The views of a scene show one set of named points, each view turned or mirrored, and shifted as a whole, with a little noise and some points left out.

Scene 1
View 1
rara: [ -5  -6  38  19  23 -24  60   5   1  -9  11  14   0  16 -16  -1 -49 -38
   3  17 -15  26   7  -7 -34   3   0  19  10  -9  -4  -3 -11 -10  14  24
  -5  -5   9 -10  11  10 -19 -21  26  -9   5   2]
vip: [ 10 -20  29   1  20   0  31 -24  21  -1   2  11   6  14 -22  11 -32 -26
   7  -2   4  17   9 -12 -20   2   8  11  27  -1  -4  -6 -13 -14  11  17
  -7  -7   6  -6   5   1 -13 -24  17  -8 -11  12]
fezup: [ 14 -31  36   1  18  -5  29   1  18 -13   3   9  14   0  -8   6 -12 -17
   3  -1  -2  14  15  14 -23  -9  21  25   4   5  -7  -5   1 -20   8  17
  13 -11   5   7  -3   6  -7  -1  23 -11  -6  -4]
sudus: [  5  15  34  -8  29  -4  39 -45  11  -9 -37   6 -15  -1  -9   7  -6  30
  -9  11   5   3   8  22 -16   9  36  27  -6  13 -17  19   4 -17  13   9
 -16  -6   5  17 -14 -18 -43   1   9 -12  -7  17]
gumi: [ 10 -16  34   5  21 -11  36   9   9  -8   2  16  12   1  -1  12 -17 -20
   5   8  -7   6   6  19 -21  -7  19  29  -7   4  -9   0   3 -21  13  19
   5  -9  10   2   1   8 -16  -3  23  -4   0 -14]
liron: [ -3  18  26   7  33 -17  44  -3   3   3  12  17   4  24 -19  16 -40 -32
   5  17   0  17   0 -18 -19  22  -6  10  16 -13   2  14 -25 -13  21  18
 -14   0  12 -13  15   1 -22 -44  13   5  -2   6]
fup: [  2   6  37  14  39 -24  28  60   4 -28  45 -11  45  22 -12  -2   0 -21
  -8  19   5  39  25 -16 -36  24 -11  10  14 -28  27  18 -31 -14   6   3
  31  -1  -3  20   2   6   6 -44  20 -10 -18   2]
zito: [ 12  -5  22   1  19   8  21  -1  22  -6  16  13  14   4 -15  22 -14 -10
   3   5   8  12   2   7  -9  -1   8  11  11 -10 -16   2  -8 -19  11  18
  -8  -4   9 -12   8   2 -18 -34   9  -3  -2  -2]
refam: [  6  -3  35   6  24 -11  43   1   6 -10 -16  24  -1 -10   8  12 -16  -4
  -1  16 -11  -3   2  39 -17  -9  31  37 -30  11 -23  10  18 -28  16  20
  -2  -9  13   4  -4   2 -30   8  21  -3   9 -19]
Gafa: [ 32 -21  22 -28  15  32  -7 -52  42  -3 -25   6   8 -10 -11  29  21  34
   1 -17  29  -4  12  26   5  -8  44  16   8  17 -23   5   7 -22   5   5
  -9  -9   3  14 -16 -17 -25  -5  -1 -12 -23  13]
matab: [ 10  -7  34  -7  29   2  20 -22  27 -22  -5 -12  12   6 -22   2   6  21
 -12   1  16  28  25   1 -22   8  21  11  19  -3  -4  10 -12 -12   1   3
   2  -4  -5  21 -11 -13 -18 -19   9 -24 -22  26]
zof: [ 24   1  14 -24  23  16  -1 -37  28  22 -11  23  11  11 -12  47  -2 -10
  17 -12  26 -14  -7  -6   6  20  19  11  17   8   3  14 -13 -20  21   8
 -15  -4  11  -4   4 -12 -20 -34   0  15 -20   2]
lar: [ 11  10  26  -5  29  -3  22  -7  12   0  -2  15  11   7  -5  23  -9  -7
   0   9   9   4   2   6 -10  14  14  18   3  -2  -2  17  -7 -20  18  11
  -6  -2  11   3   2  -3 -20 -26   9   4  -9  -3]
girog: [ 13  -8  34  -2  27 -12  21  24  10 -10   7  12  27   0   5  18   1 -10
   3   9   3   5  10  20 -18   4  19  28 -13   1   2  11   0 -26  13  11
  16  -7   7  13  -6   4  -9  -9  18   2  -6 -16]
Viru: [ -4  40  25   5  29  -9  48 -24   1   2 -25  31 -20  -3   3  25 -28   9
  -3  28  -6 -10 -12  31  -6   9  22  29 -26   5 -32  26   7 -20  25  20
 -32   1  20 -12   6  -8 -54 -16  12   5  18  -8]
kupeb: [  4   4  39  -1  33 -25  43  -5  -3   4 -15  17   8  18  -4  12 -24 -25
   9   9  -2   9   8  -9 -30  24  16  28   0   8  17  15 -10 -19  20  12
   7  -5   6  13  -3  -4 -16  -6  21   5 -11   0]
View 2
rara: [-11   6  -9 -26  -6  12   4  13  10  18  14   2  -3 -24 -14  -6  -2 -29
  -3  -4   3  25 -23 -24  -2   5  20   0  -3 -15 -19 -33   1  -5  36  30
  -5 -15 -30  15  15 -28  23 -29 -30 -10  -8 -13]
girog: [ -6   8  -4 -17 -10  -3   9  -8   4  17  23  19   9 -25   6  13  -1  20
   7 -37  10  27   0  -1   5  18   2   1 -14  -3   4  -3 -10  14   4  19
  -6 -22 -12  11   8  -9  15 -10   1   8   1  -4]
sudus: [-25  21  30   3   0   2   8  -9  21  30  -8 -20  -8  -5   6  12  13  12
   1   0  -5  -3  11  25   4  -2 -22  -3   7 -29  -6  15  -2  -9  28  32
  13 -57  -2   3  -1 -19   5  11   2  -6   8  -2]
fezup: [-18  -1  -1 -15  -2   2  13  -8  -4  23  11  10   7 -24   0   3 -14   2
   1 -32  16   9 -12  -9   0  27  -3  -2   0 -20  -2 -11 -12   8  14  19
   4 -19 -13  12  14 -25   5 -15 -14   8   5   2]
Gafa: [-27   5  26   6   8  24   2 -22   0  31  -9  -1   4 -12  38  24 -17  39
   2 -29  11 -17   2  23  -3  19 -43 -19  14 -38  -2  20 -12  10   0   5
  42 -52  -6  -2  17 -29 -19  23  20  16  23  11]
zito: [ -6   1  -4 -14   2  30  -3  10  11  21  15  15   2 -21  22  15 -10   9
   6 -19   1  22 -16  -5   2  10   0 -10  -8 -20 -19 -18  -4   9  16  13
  19 -29 -33   1  26 -28  11 -11   4   8   2 -11]
lar: [ -4  13   6 -13  -7  17  -3   2  16  15   8   7  -1 -22  17  14   0  16
   3 -14   2  24  -3   4   2   3  -3 -10  -6 -12  -9 -10   0   4  11  19
  10 -35 -26   8  12 -10  14   4   3   2   9 -11]
Viru: [ -9  25  11  -6   1  30   4   4  23  32   6 -21  -5  -4   1  25  44   6
  25   0 -38  28  12  10   9 -18  10 -15 -12 -10 -24  11   8  -9  41  27
  12 -51   8  12   8 -27  30   7   5  -4  -7 -16]
zof: [ -5  14  11 -16  -8  55 -20  -8   8  12  -6   3   0 -24  43  22  -7  30
   2 -15   1  19 -14   4  -6   0 -14 -35  10 -17 -14  -9   1   8  -9   2
  32 -41 -31  16  21  -8   3  38   5   4  33  -9]
vip: [-15   2  -2 -21  -6  31  -6   2   5  19   0   2  -1 -24  11  -1 -18 -10
  -9  -9  13   7 -27 -15  -7  12  -3 -15  10 -27 -17 -27  -3   2  16  17
  17 -24 -33  11  21 -29   5  -7 -21  -4  11  -6]
gumi: [-16   4  -2 -17  -2   7  13  -6   0  25  14   4   5 -19  -5   7   1  -2
   6 -25   4  16  -9 -10   3  17   4  -3  -5 -16  -6 -10  -8   4  23  23
   2 -23  -8  12  11 -27  11 -15 -14   3  -1  -2]
liron: [  0  14  -7 -26 -13  31 -15  19  26  10   7   5  -8 -24   7   1   0 -14
  -3   9  -2  36 -20 -12  -3 -12  17 -12  -3  -7 -24 -37   6  -4  23  27
   4 -27 -46  12  18 -13  25  -6 -15 -11   4 -23]
fup: [  7   3 -15 -23 -24 -27  -7  24  30  -4  36  46   1 -38   9  -7 -35   4
 -24 -17  39  38 -16  -2   3   9   9  21 -20   1   3 -44 -11  13   6  34
 -21  -8 -70  -6  13  12  21 -38   0   1  -7 -18]
kupeb: [ -8  17   2 -27 -17   7   1  -6   8   9   4   0   1 -25  -6  -2   3  -3
  -3 -12   9  24 -14 -12  -3   6  10  -8   1  -6  -2 -19  -4  -2  16  28
 -10 -21 -19  26   4  -3  18   3 -27  -9  13  -9]
refam: [-16  11   4 -11   2   2  22 -10   0  33  16  -6   5 -14 -10  18  25  10
  23 -32 -13  19   9  -3   9  15   7  -5 -12 -10  -5  11  -8   5  28  25
   0 -31  19  16   4 -29  17  -9  -6   5  -6   1]
matab: [-19   7  17   0  -3  -9   0   2  21  18   3  10  -4 -17  21   2 -30  11
 -20  -6  30  -7  -3  20  -1   9 -28  10   9 -35  -1  -8  -8   2  14  28
  15 -44 -39 -11   9 -12  -7  -8   7   0   8  -1]
View 3
fup: [  9   2  -9 -16 -51  36  -5 -17   3  -4 -52   0  29  -9  21  15  26  11
  -9  46 -19  41 -30  14  -7  19   0  -9 -23  10   7  -7 -40  13  -9 -22
  -9   5 -46  37  12 -24  25  35  25 -18  11 -24]
rara: [ 21 -14 -12 -34 -49  -6  -9  -8  -7 -12  -6   2  -4  23  16  12  16  18
   8   2  -7  26  13  -4   3  -9   2  -9 -10  21 -21   1 -32   5  -5 -14
 -24  23 -36  -5  23  -5   9   2  14 -35 -21 -24]
zito: [ 11   8 -12   1 -13  21 -14 -13 -21  -4  -1 -10 -17  21  15  10  29  13
   3  -1  -2  18   4   7  -9   0  -5 -13   2 -13  -1  11 -31  10  -8   8
 -16  19 -26  -3  -1 -23   3  13  -4 -28 -15 -12]
refam: [  0 -24   0  11 -19   6  -8 -14   0  -9 -19 -12 -12   9  -6  13 -19   0
   3 -31 -16  15  23 -15  -7  -7   2   4  12 -11 -11  21 -23   2 -15   8
  -7  24  -6 -31   7  -3   3   7  12 -20 -48  16]
Viru: [  7 -30 -14  -1  -5  10  -6 -14 -26  -2  19 -18 -38  25 -13  23 -27  32
   7 -25 -32  10  30  -2  -1   2   1  15   5 -30 -30  26 -28  17   2  15
 -20  41 -27 -43  -4 -13   1  -6  16 -39 -40  13]
Gafa: [-11  26 -27  42  46  22 -32   0 -15  19  -3  -2 -24  20   2   6  14  -5
   6 -10   0  -2  20  -6   0 -20  -9  12  33 -33  12  36  -6  24   6  32
   7  13  23   0 -15 -19 -19  20 -21  -2 -14  -6]
matab: [ -4  17 -27   9   5  26 -27   3  -6  17 -21  16   6  11   2   9  17  10
   5  24 -15  13   5  -6   4 -21  -5  20  11  -1   4  24 -22  31  13  -2
  -2  22 -11  23  -4 -17  -9  27   4  -9  -1 -25]
vip: [ 14  10 -20 -11 -16   3 -18  -4 -16  -2  -2   3 -11  26  20   8  33  10
   6   2   5  17  14  -2   1 -13  -4 -12   5   3  -4   8 -25  12   1   3
 -15  16 -15   2  13 -12  -1  11  -7 -27 -12 -26]
zof: [  3  16 -30  11  22  13 -20  -5 -30  10  15 -24 -36  24  28  17  18  18
   2   4   3  12   9  22   0  13  -8 -11   3 -43   4  10  -1  21  18  35
 -11   5  11 -11  -5 -24   0   2  -8 -21  10 -23]
kupeb: [  3 -18 -20 -19 -25  -5  -8  -3   1   2 -17 -10  -1   9  14  23 -11  16
   3   8 -18  23  13   1   6   9   0   3  -9  -5 -11   4  -8  15  12  -1
  -9  11  -3  -8  19  -5   9   1  22 -22  -3 -21]
lar: [  4  -2 -18   2  -6  19 -11 -11 -15   3  -6 -13 -16  13  10  18   5  16
   1   4 -15  18   4   8  -2   8  -3  -2  -2 -22  -5  10 -19  16   3  11
 -10  16 -14  -8   1 -18   4  10   9 -22  -9 -11]
fezup: [  4   1  -9   4 -21   5 -15 -10   4  -8 -27  -1   2  11  15   5  18  -7
   4  -9   0  19  14 -11  -5 -14  -2  -8   8   4   5  14 -20   5  -9   2
  -6   8  -3   1  12  -5   1  15  -2 -13 -25  -9]
View 4
Gafa: [-16  -8 -30 -15 -40  48  11   7  13   2  10  39   0 -21 -38   8  12  19
  23  25  -8  19   0   6   6  47  19 -26   8 -12 -27  -7  18 -31  40  27
  -7 -20   4  16  -6  -1  17  -5  43  38  -6  24]
lar: [ 13  -8  -6 -18  -5  19  14  17  14   2  15  28  -2  -5 -25  -7   8  15
  11  10  20  15   2   5   1   2  10  10   8 -12  16 -22  15 -13   3   4
  15   1  -8   2   2   2   4  11  22  18 -10  13]
liron: [ 24 -18  11 -30  21  11  16  29  23   0  12  11  -3  -2 -11 -15  13  11
  -1   5  33  11  -5  20   9 -19   3  18   8 -19  31 -42  16  13 -11   3
  32  22 -11  -3  25   7 -23  16   9  19 -10  15]
gumi: [ -2   3   7 -12 -20   9  -3  16  35  -2  18  23   5  -9 -27  -9  12   8
   9   9  30   2  -3   2  18   1  15  12  -1 -24   5 -18  16 -12  17   1
  35   2 -11   0  -7  -2 -13  -2   2  -1   3   3]
girog: [ 13   5   8  -7 -25   6   7  16  21   7  24  38   6   3 -36  -6   4  12
  12   7  25   1   3  -4   4  -2  11  25   4  -9  13 -11  17 -29   7  -9
  23 -12  -9  -8 -18   3  12   2   8  -5 -11   3]
zof: [  7 -30 -25 -18   1  39  20  17  11   6  12  31  -2 -18 -27   2  10  27
  10  30  -5  13 -14  10   0  20   6   4  13 -10   7 -32  12  -8  -3  19
   5   8  21   9   7  10  14  20  56  39 -17  16]
fup: [ 53   1  47 -14  -8  -8  43  39  13  24  13  32   6  32 -21  -8   8   2
  -8  -6  47 -16   7  11   5 -25  -2  35  -1  10  30 -26  31 -17   1  -3
  25 -21 -25 -27  18  31   6   4 -25  -9 -49  31]
matab: [ 11   4   4 -25 -23  27  28  26  11   8   1  29   5   1 -25  -6  11   7
   4   8  20   8  11  18  10  11  15 -16   1 -11 -14 -10  25 -20  38  19
  -2 -26 -23  -4  21   8   0  -1   4  26 -22  42]
kupeb: [ 11  -4   4 -21   7   9   6  30  24   8  15  20  14  -8 -31 -22   3  18
  -9  18  31  -3   1  11  12 -20  16  21   3 -21   8 -19  13 -12   2 -15
  17  -5 -15 -15   3  -2 -14  30  18   7  -4   7]
sudus: [-11  12 -26 -30 -10  27  -3  13  10  -7   7  20  -4 -24 -30 -15   3  12
  12   9  14  29  21  12   3   2  27 -19  10 -31 -13  -3  14 -18  27   2
  -8  -8 -32   5   8 -22  -8   9  21  32  15  20]
rara: [ 12  -4  25 -22   4   1   2  26  40  -3  12   8   6  -4 -14 -18  15   4
  -1   5  45  -2  -8  16  25 -20   6  19  -1 -26  19 -35  16  10   8   0
  45  15 -19  -6  15   0 -35   2 -12  -3   2   8]
fezup: [ -1   1  14  -9 -28  11   5  18  34   2  15  30  11  -3 -30  -4  13  12
   9  16  31  -6  -8   5  21   8  13  12  -2 -17  -4 -15  20 -17  26   7
  33 -10 -10  -3  -8   5  -8  -5   3  -5  -3   8]

In a view up to two points have been moved. Name them for each view, in the order of its rows, or write none.
view 1: gumi
view 2: kupeb
view 3: vip
view 4: none
